Points on a hilly landscape, in no order, each with its height.
A ball rolls from a point to the lowest of its 4 nearest points, and stops where none of them is lower. Distance is the straight distance between rows; heights are no part of it.
rito h=35.0: [134 108  51 152 153 169  54 138 130  91 126 143 138 137  56 132  52 122
 128 136  41 112 130]
ziv h=25.9: [125 126 108 134 124 115  66 139 131  98 122 137 116  97  83 109  92 133
 119 106  58 131 143]
punid h=39.6: [163  99 132  92 127 220 238 140 110 162 134 100 156 162 166 130 162  71
  81 179 161 166 114]
Tonol h=29.9: [118 193 116 154 137 157 136 104 129 138 103 126  75 102 109 128 136 162
 123 133 194 110  84]
Bop h=24.4: [ 94 120 154 140 155 115  83 150 125  95 120 141 139 109  88 104  78 142
 120 109  90 176 172]
vop h=26.2: [110 122 140 132 136 105  82 144 129  96 114 142 128 101  87 101  94 131
 118 101  85 167 159]
Devag h=17.4: [141 170 149 140 116 123 178 115 123 170 123 136  99 119 146 151 153 141
 143 125 153  94  74]
mig h=73.3: [140 106  23 163 184 174  54 152 116  99 135 159 173 144  50 135  50 109
 135 150  42 150 115]
zotup h=26.1: [130 120  92 136 122 122  68 130 133  96 122 137 120 102  80 118  91 136
 124 106  54 109 131]
zem h=12.1: [117 163  40 137 136 159  82 109 152  79 124  92  93 125  87 124 106 178
 104 123 167 107  78]
suno h=32.9: [137 112  56 152 159 166  53 144 123  98 127 147 142 131  53 121  55 116
 123 135  38 138 131]
rikud h=36.9: [166 134 152 101 122 189 243 127 124 202 120 130 135 165 162 144 158  67
 114 153 139 129  97]
das h=25.7: [133 121  87 145 144 143  63 144 126  91 122 145 126 107  62 114  70 124
 122 117  38 135 142]
pegu h=33.9: [136  75 158 106 124 130 165 128 113 133 161  98 171 180 188 152 173 108
 133 162 192 138 186]
Dal h=26.7: [121 201 126 150 139 159 153 107 124 156  93 131  75 104 118 135 140 156
 125 129 194 114  87]
banu h=21.0: [116 188  98 153 129 152 123 110 136 123 116 120  72  97 105 133 129 177
 122 127 183 100  78]
rone h=23.7: [ 90  76 189 126 126 104 122 124 120 142 141 133 167 167 181 137 115 109
 173 151 131 131 200]
lal h=25.1: [112 122 127 139 148 124  70 151 131  94 119 144 138  97  73 105  76 134
 109 111  64 166 159]
Zon h=35.2: [129 135 116 135 101 106  96 119 140 106 130 131 106  93 109 122 127 144
 137 101  92  93 108]
mifib h=24.5: [156 145 150 118 121 128 206 132 127 187 129 139 125 133 166 144 167 104
 136 140 151 122  80]
vol h=22.4: [130 124 148 113 110  71 133 133 140 134 131 136 132 106 149 104 170 120
 124 107 128 149 128]
dano h=48.3: [172 105 136  91 116 230 247 133 113 173 127 103 151 174 161 130 158  51
  87 164 143 158 110]
lega h=8.8: [120 157  84 154 113 138  91 111 137  98 127 105  89 113  96 140 113 176
 129 114 146  80  98]
puve h=5.6: [109 118 161 114 128  76 110 134 138 119 126 143 141 115 137 101 147 122
 119 108 128 158 168]
puv h=74.5: [126 120  39 140 142 159  49 114 138  86 127 116 121 162  71 153  61 151
 134 122  83  84 130]
fogi h=65.6: [ 79 117 189 151 161 104  93 144 121 114 126 143 152 130 121 123  66 153
 142 114 104 167 183]
Noba h=50.2: [134  95 148  98 121 116 167 136 124 139 148 106 167 162 183 134 185 103
 119 152 193 163 161]
pugil h=11.4: [128 124  56 146 130 147  52 122 135  85 121 123 120 136  69 138  69 142
 133 115  63  82 128]
lesa h=35.3: [135 110  41 149 150 163  47 127 127  93 124 134 135 145  59 138  51 131
 136 126  48 101 132]
bufo h=50.1: [111 121 148 126 132  88  94 140 133 109 117 138 128  99 111 101 120 129
 111 102  95 155 160]
suzef h=26.3: [159 154 153 118 121 157 224 118 127 201 113 139 119 154 164 149 163  95
 127 144 150 115  85]
suto h=16.4: [102  84 179 118 124  98 135 126 121 137 141 124 166 170 184 137 138 115
 157 148 155 138 204]
Bam h=59.9: [171 115 144  90 119 210 251 133 118 179 124 109 149 174 162 136 163  64
  97 164 142 152 105]
burur h=18.4: [145 161 151 130 114 117 175 115 124 174 126 143 107 115 154 143 165 124
 141 128 138 104  77]
nugar h=33.3: [146 130 144 108 111  93 167 134 135 150 141 136 139 115 160 120 184 102
 127 128 137 138 101]
Mimo h=19.1: [ 90  96 190 125 137  91 122 120 126 132 126 131 161 157 164 122 117 127
 155 131 140 149 201]
Suk h=19.6: [132 115 147 103 121  83 139 139 139 138 134 131 145 122 164 107 177 107
 119 120 155 161 139]
manid h=17.3: [121 105 159 103 127  90 141 131 134 128 138 122 156 152 173 122 170 114
 126 131 171 162 176]
Nif h=22.0: [131 139  68 147 112 142  70 109 135  85 131 118 105 124  89 145  93 170
 129 112 108  74 113]
vebuz h=40.0: [136 151 125 138 106 102 125 117 126 130 130 132  97 100 132 135 145 146
 142 109 116  89  91]
vif h=19.0: [ 83 114 182 129 144  90 100 131 134 115 121 136 146 135 137 116 105 137
 140 112 123 162 192]
bevit h=28.2: [142 154 140 136 107  98 149 121 125 144 132 134 107 106 140 128 162 138
 143 115 128  98  87]
tirep h=32.2: [ 85  78 196 133 138 104 118 123 119 138 135 141 170 158 174 127  97 121
 171 145 112 140 195]
zizud h=42.1: [142 146 139 134 106  93 138 124 127 141 133 137 111  98 137 126 157 138
 139 106 117 104  91]
sufe h=14.7: [139 188 139 149 126 139 163 112 124 168 110 132  86 113 129 150 140 152
 135 126 175  96  79]
ruru h=15.9: [ 96 117 168 116 142  88 105 138 135 121 122 135 147 128 135 103 119 130
 132 111 128 170 176]
zuf h=25.4: [108 168  38 132 134 176 113 108 154  97 108 104  77 100  85  97 116 152
  96 127 171 119  39]
mege h=24.7: [156 137 143 108 116 115 189 133 130 168 138 139 129 128 167 123 181 103
 129 133 148 136  84]
dur h=32.3: [146 145 146 118 110  92 164 129 126 156 135 137 121 108 155 119 169 118
 131 123 138 122  88]
zepa h=11.0: [124 180 110 152 120 137 126 110 127 127 115 120  78 105 114 140 134 174
 131 120 169  97  85]
kesu h=26.9: [170 131 146 105 121 171 232 128 124 196 123 137 133 159 168 147 169  77
 127 148 146 135  87]
raf h=37.8: [125 121  86 136 117 130  64 127 133  94 127 125 110 116  78 136  87 145
 129 113  65  88 120]
ret h=25.8: [126 133  48 139 124 150  51 107 139  81 125 108 106 142  83 148  83 173
 126 111 117  78 116]
Paze h=26.8: [161 123 143 100 127 158 224 136 121 180 134 132 137 152 169 137 176  78
 118 154 149 143  83]
gidep h=36.5: [132 144 119 138 101 104 106 121 132 117 130 130 102  98 117 133 136 149
 134 108 105  89 104]
pesu h=57.2: [ 75 105 192 143 156 103 107 131 125 124 124 144 150 140 143 123  81 139
 156 117 110 158 191]
bofan h=11.8: [115 127 122 156 182 141  67 165 123  84 125 149 147 106  62 118  52 143
 112 118  76 182 153]
fabut h=17.9: [117  63 174 118 115 125 144 122 112 141 152 109 168 178 192 148 146 101
 158 170 157 126 204]
Medus h=30.5: [129 127 125 125 109  94  92 131 135 109 123 138 116  93 106 103 123 132
 125  98  82 126 135]
tade h=5.0: [128 119  91 158 180 162  64 168 116  81 137 149 157 109  54 120  47 134
 114 133  59 181 142]
Naral h=45.4: [143  95 151  99 123 128 179 135 118 137 152 105 166 169 189 135 179 105
 122 164 193 157 166]
dep h=16.3: [113 170  59 143 133 161  94 111 140  93 118 102  80 108  91 123 114 175
 107 126 177 104  66]
Velap h=87.3: [123 130  49 139 129 151  49 107 137  82 126 112 113 144  73 150  72 159
 126 116  89  78 122]
Seto h=14.5: [140 160 139 146 111 114 159 120 126 158 127 139 100 107 137 144 148 149
 144 121 139  92  83]
nasu h=30.6: [162 103 142  96 127 181 226 141 113 157 142 105 160 162 172 131 183  76
  92 169 181 167 116]
poku h=20.7: [110 176  65 143 132 161 106 112 138  94 113 103  73 100  94 118 117 173
 108 131 183 110  62]
tafis h=17.8: [ 87 118 174 128 145  90  97 135 136 115 120 140 142 119 131 110 108 137
 124 108 114 168 183]
Fos h=9.4: [122 169  98 150 116 131 100 108 132 110 127 110  84 104 104 143 123 176
 130 119 154  82  87]
nuta h=17.0: [117 115 154 101 121  79 142 142 133 129 131 131 145 131 158 104 172 111
 125 116 151 160 156]
gefik h=27.0: [115 120 126 126 127 102  78 141 135 104 122 137 122  93  93  99 111 133
 117  99  74 136 143]
sev h=26.4: [134 116  76 140 128 142  56 138 129  89 122 137 119 118  68 124  65 134
 130 120  51 108 134]
labu h=15.5: [105 100 172 108 129  89 127 131 136 133 130 122 159 150 167 119 150 121
 134 128 166 155 188]
vas h=43.9: [140 111 148  97 121 104 172 140 135 145 145 122 153 139 177 112 189 101
 119 142 174 160 138]
Zari h=26.0: [148 174 152 139 123 138 191 114 123 187 113 143  96 124 147 149 156 135
 139 133 161 108  83]
luvam h=22.1: [ 89 122 168 136 160  99  89 137 129 105 120 143 141 113 108 110  83 143
 124 104 101 170 185]
nebu h=26.5: [156 124 139 104 120 139 208 136 126 171 136 130 147 140 176 121 187  90
 121 152 152 153  93]
povos h=35.4: [146 118 144 103 118  99 171 139 132 149 138 131 155 130 169 115 187  98
 124 132 160 150 109]
Bevi h=23.9: [131 194 149 147 134 153 177 112 128 175 103 138  86 123 130 147 149 143
 137 134 179 103  88]
Fadin h=40.3: [135 131 139 120 107  88 119 128 132 123 130 136 113  95 129 108 153 132
 133 100 104 115 108]
Kinam h=33.7: [149  96 147  98 130 140 190 144 118 143 144 108 168 155 184 130 192  95
 104 161 191 166 139]
Rebo h=17.1: [114  74 178 106 124 113 137 126 119 137 146 116 171 174 190 143 149 110
 160 153 164 134 201]
kude h=24.6: [ 93  58 193 128 125 116 130 124 102 146 148 141 178 160 180 129 113  88
 184 167 105 135 200]
Lib h=12.4: [132 174 124 154 118 122 143 112 122 141 124 127  85 109 126 146 138 159
 137 120 152  88  83]
Tumev h=9.2: [124 153  50 139 128 153  71 106 144  78 129 103  96 126  95 141  93 183
 113 117 147  83 103]
Ranaz h=30.4: [156  98 140  97 131 172 209 140 111 146 151  93 170 162 178 134 177  88
 100 177 197 161 136]
pavi h=6.4: [150  79 149 108 122 152 181 134 109 127 162  90 177 174 186 155 174 106
 120 173 192 140 177]
tadog h=45.3: [147 184 154 132 136 154 203 110 122 189 100 140  98 145 145 158 149 122
 138 137 172 105  94]
voze h=28.0: [163 105 137  93 128 161 218 143 123 166 140 116 155 153 172 128 188  73
 109 160 167 159 104]
sevel h=26.6: [128 126 111 134 107 108  87 130 134 105 127 138 113  91  96 107 110 135
 127  98  71 117 134]
fak h=25.5: [124 123 112 141 150 128  64 149 127  92 124 144 135  96  72 105  72 131
 109 115  53 153 145]
sepek h=15.8: [102  96 176 114 130  90 131 125 132 137 136 126 159 161 177 127 142 120
 148 133 155 144 199]
Levof h=25.6: [126 116  96 139 147 136  66 138 127  92 123 144 129 105  66 112  76 130
 115 114  57 141 141]
Pomes h=44.0: [152 173 159 123 132 161 213 112 125 202 104 139 102 148 148 162 154 112
 135 141 165 110  97]
Gobos h=12.3: [115 174  73 148 129 146  95 113 137  92 126 103  80 106  95 134 116 184
 118 124 172  89  83]
rusom h=15.3: [104 107 170 111 132  82 122 135 137 124 129 133 150 138 153 114 143 126
 132 114 145 159 179]
Lopig h=8.4: [125 153  69 148 119 142  74 109 145  89 129 102  93 118  95 140 102 184
 123 112 143  84  99]
veva h=9.7: [133 134 128 133  98  96 110 131 132 125 131 134 107  93 120 121 143 137
 138  98  97 101 109]
Tukes h=35.1: [ 93 124 175 149 163 113  88 148 125 103 121 143 153 114 106 117  69 151
 125 108  93 178 179]
miv h=22.2: [152 144 149 120 115 107 183 124 130 167 133 137 120 120 158 136 177 112
 139 127 135 120  81]
Romoz h=31.0: [164 153 159 116 122 168 228 120 117 203 114 136 123 160 159 155 155  95
 129 149 152 118  95]
biz h=16.7: [121  88 168 104 124 100 145 128 119 138 145 114 167 169 185 139 164 117
 138 146 180 143 192]
ved h=36.8: [113 121 150 121 132  80  98 139 136 110 120 143 130 102 122  94 129 127
 120  96 110 163 163]
Tep h=30.9: [139 131 141 117 106  83 149 132 135 139 134 139 128 108 149 109 170 118
 129 114 127 128 105]
fomo h=20.8: [114  49 184 118 105 130 139 126 101 149 151 127 177 171 192 134 136  83
 173 184 116 120 211]
kifet h=53.2: [128 132  86 141 109 128  65 110 131  90 125 118 101 111  85 134  92 157
 134 109  88  79 120]
Mivu h=19.8: [129 114  85 154 171 152  65 159 123  83 129 149 145 108  49 115  56 123
 110 130  45 161 139]
nemaz h=9.0: [136 149  90 143 109 130  87 111 133  94 131 110  94 107  99 144 110 174
 132 109 127  74  96]
siz h=39.8: [135 151 116 142 103 110 111 113 134 120 130 123  98  98 117 138 131 159
 140 105 121  78  97]

Two balls start at each pair of points below. Name the first point that both come to, or write none.
Pomes, povos: none
Tonol, burur: zepa
Romoz, sufe: Lib
lal, bufo: Bop
vas, Rebo: rusom
kesu, tadog: Lib
rone, tirep: sepek

For each start below, name the point where the ball stops.
Noba: Lopig
dano: Lopig
Bam: Lopig
nugar: Lopig
kude: puve
Mimo: puve

Write out the way that a ball takes from each point below.
dur: miv, burur, Seto, Lib, zepa, Fos, lega, Lopig
fomo: Rebo, sepek, labu, rusom, puve
Bevi: sufe, Lib, zepa, Fos, lega, Lopig
fabut: suto, sepek, labu, rusom, puve
fak: lal, Bop, luvam, tafis, ruru, puve
vebuz: bevit, Seto, Lib, zepa, Fos, lega, Lopig
